Points on a hilly landscape, in no order, each with its height.
From any point a climber steps to the highest of the 3 points nearest to it. It stops when none of these is higher. Distance is the straight distance between rows; heights are no part of it.
<516> h=365: [ 31  25  -8 -17   3 -17   5  17]
<8> h=617: [-41 -16  -7 -13   2   5  26   6]
<404> h=474: [ -9  11  37 -13  10   0  -5 -16]
<41> h=551: [ -4   6  -8  -8   6  -6 -14 -28]
<409> h=475: [  5  20   8  19 -21  21 -18 -12]
<548> h=498: [15 -8 -2 -6  3 -4 29 -5]
<168> h=721: [ -4 -26   0  16  32  17  -1  15]
<117> h=190: [ -1   5  -4   8   1 -11 -30  26]
<542> h=500: [  1 -14  -9  12  18  -2 -20  21]
<482> h=590: [  1 -11  -5  -8  -1   2  32 -10]
<131> h=594: [ 12  26  20  14 -31  26 -17   5]
<616> h=272: [  0  -6  -8  10  10  -9 -29  20]
<322> h=382: [32  1 -1 10 -6 -2 23 -6]
<232> h=690: [ 30  12   1 -11   8 -14  14  13]
<160> h=530: [ 18   5   8 -17  10 -16  15  20]
<558> h=313: [  8  22   1 -19  -2 -19  -5  27]
<213> h=810: [  3 -18 -12  14  30   5 -15  13]
<294> h=613: [  6  12  -3   8  -9   4 -15 -26]
<319> h=428: [-18  -2  -2 -17   9 -12 -12 -27]
<308> h=440: [ -3 -14   6 -15   4  -3  31   3]
<145> h=534: [ 11  17   2  10 -12  10 -19 -29]
<55> h=291: [ -1  -1 -21   9   6  -3 -29 -12]
<337> h=417: [ 12  16   3 -17   3 -16   1  23]
<35> h=427: [ 14 -13 -11  21 -23   5  15  -4]
<307> h=745: [  2  16  22 -11   4   3  -1 -32]
<77> h=173: [ -1 -15   9   4  19  -2  -4  28]
<396> h=505: [ 14  20  12  -2   0  12  -7 -31]
<283> h=679: [ -5  12  12 -12   3  -1  -6 -30]
<456> h=396: [ 2 -8 13 -8 11 -8 24 11]
<532> h=614: [  9  23  27 -14   8   5   1 -25]
<357> h=665: [-50 -14  -9  -9   4   9  23  10]
<412> h=90: [ -2  19   0   4 -18  -3 -28  17]
<540> h=230: [  1   6 -13  12  -5   3 -30  -8]
<557> h=573: [-17   1  22 -15   6 -10  -5 -22]
<422> h=628: [-21 -15 -16 -16  -4   1  30  -6]
<281> h=448: [  3 -12 -17  11  20  -5 -25   4]
<31> h=431: [ -4  -2 -17  -4   9  -6 -20 -21]
<184> h=259: [-26 -24  14   8  11  13  15  16]
<333> h=482: [ 17 -12  -8  13 -14   2  24 -10]
<104> h=588: [  1 -16 -21   5  -9   1  26 -11]
<539> h=805: [ -7 -19 -37  10  -7   3  12  -5]
<476> h=35: [ -3  26   7  -1 -30   1 -23  12]
<112> h=154: [ -2  12   2  -1  -8 -12 -25  28]
<285> h=86: [  5  -1   9  -1  10 -11 -12  31]
<173> h=722: [-10 -14 -14 -12  -2   0  32  -8]
<293> h=429: [25 -6 -3 10 -5  2 22 -7]
<151> h=583: [ 10  22  16  16 -28  24 -16   2]
<570> h=263: [-22 -20  15   2  11   8  18  16]
<142> h=337: [  0 -18 -20  19 -30  -2   4  18]
<320> h=305: [-10 -16  17  -6  11  -3  17  19]
<197> h=177: [  1  16  -4  14 -18   5 -30  -3]
<122> h=607: [-30 -17   0  -8   1   8  27   4]
<102> h=611: [  1   8  -2  -1   1  -1 -10 -32]

Call two points neighbours if one is among the 3 nearest of the other. Go from one point of each pair to the other, from neighbour to neighbour, staying as high as possible. Name the lowest point that can't be avoided.
<213> / <357> -> <77>
<307> / <131> -> <409>
<131> / <213> -> <55>
<232> / <173> -> <456>
<357> / <173> -> <422>
<307> / <294> -> <102>

For each start below, name the point where the climber stops.
<41> -> <307>
<308> -> <173>
<31> -> <307>
<55> -> <213>
<197> -> <131>
<35> -> <173>
<77> -> <213>
<616> -> <213>
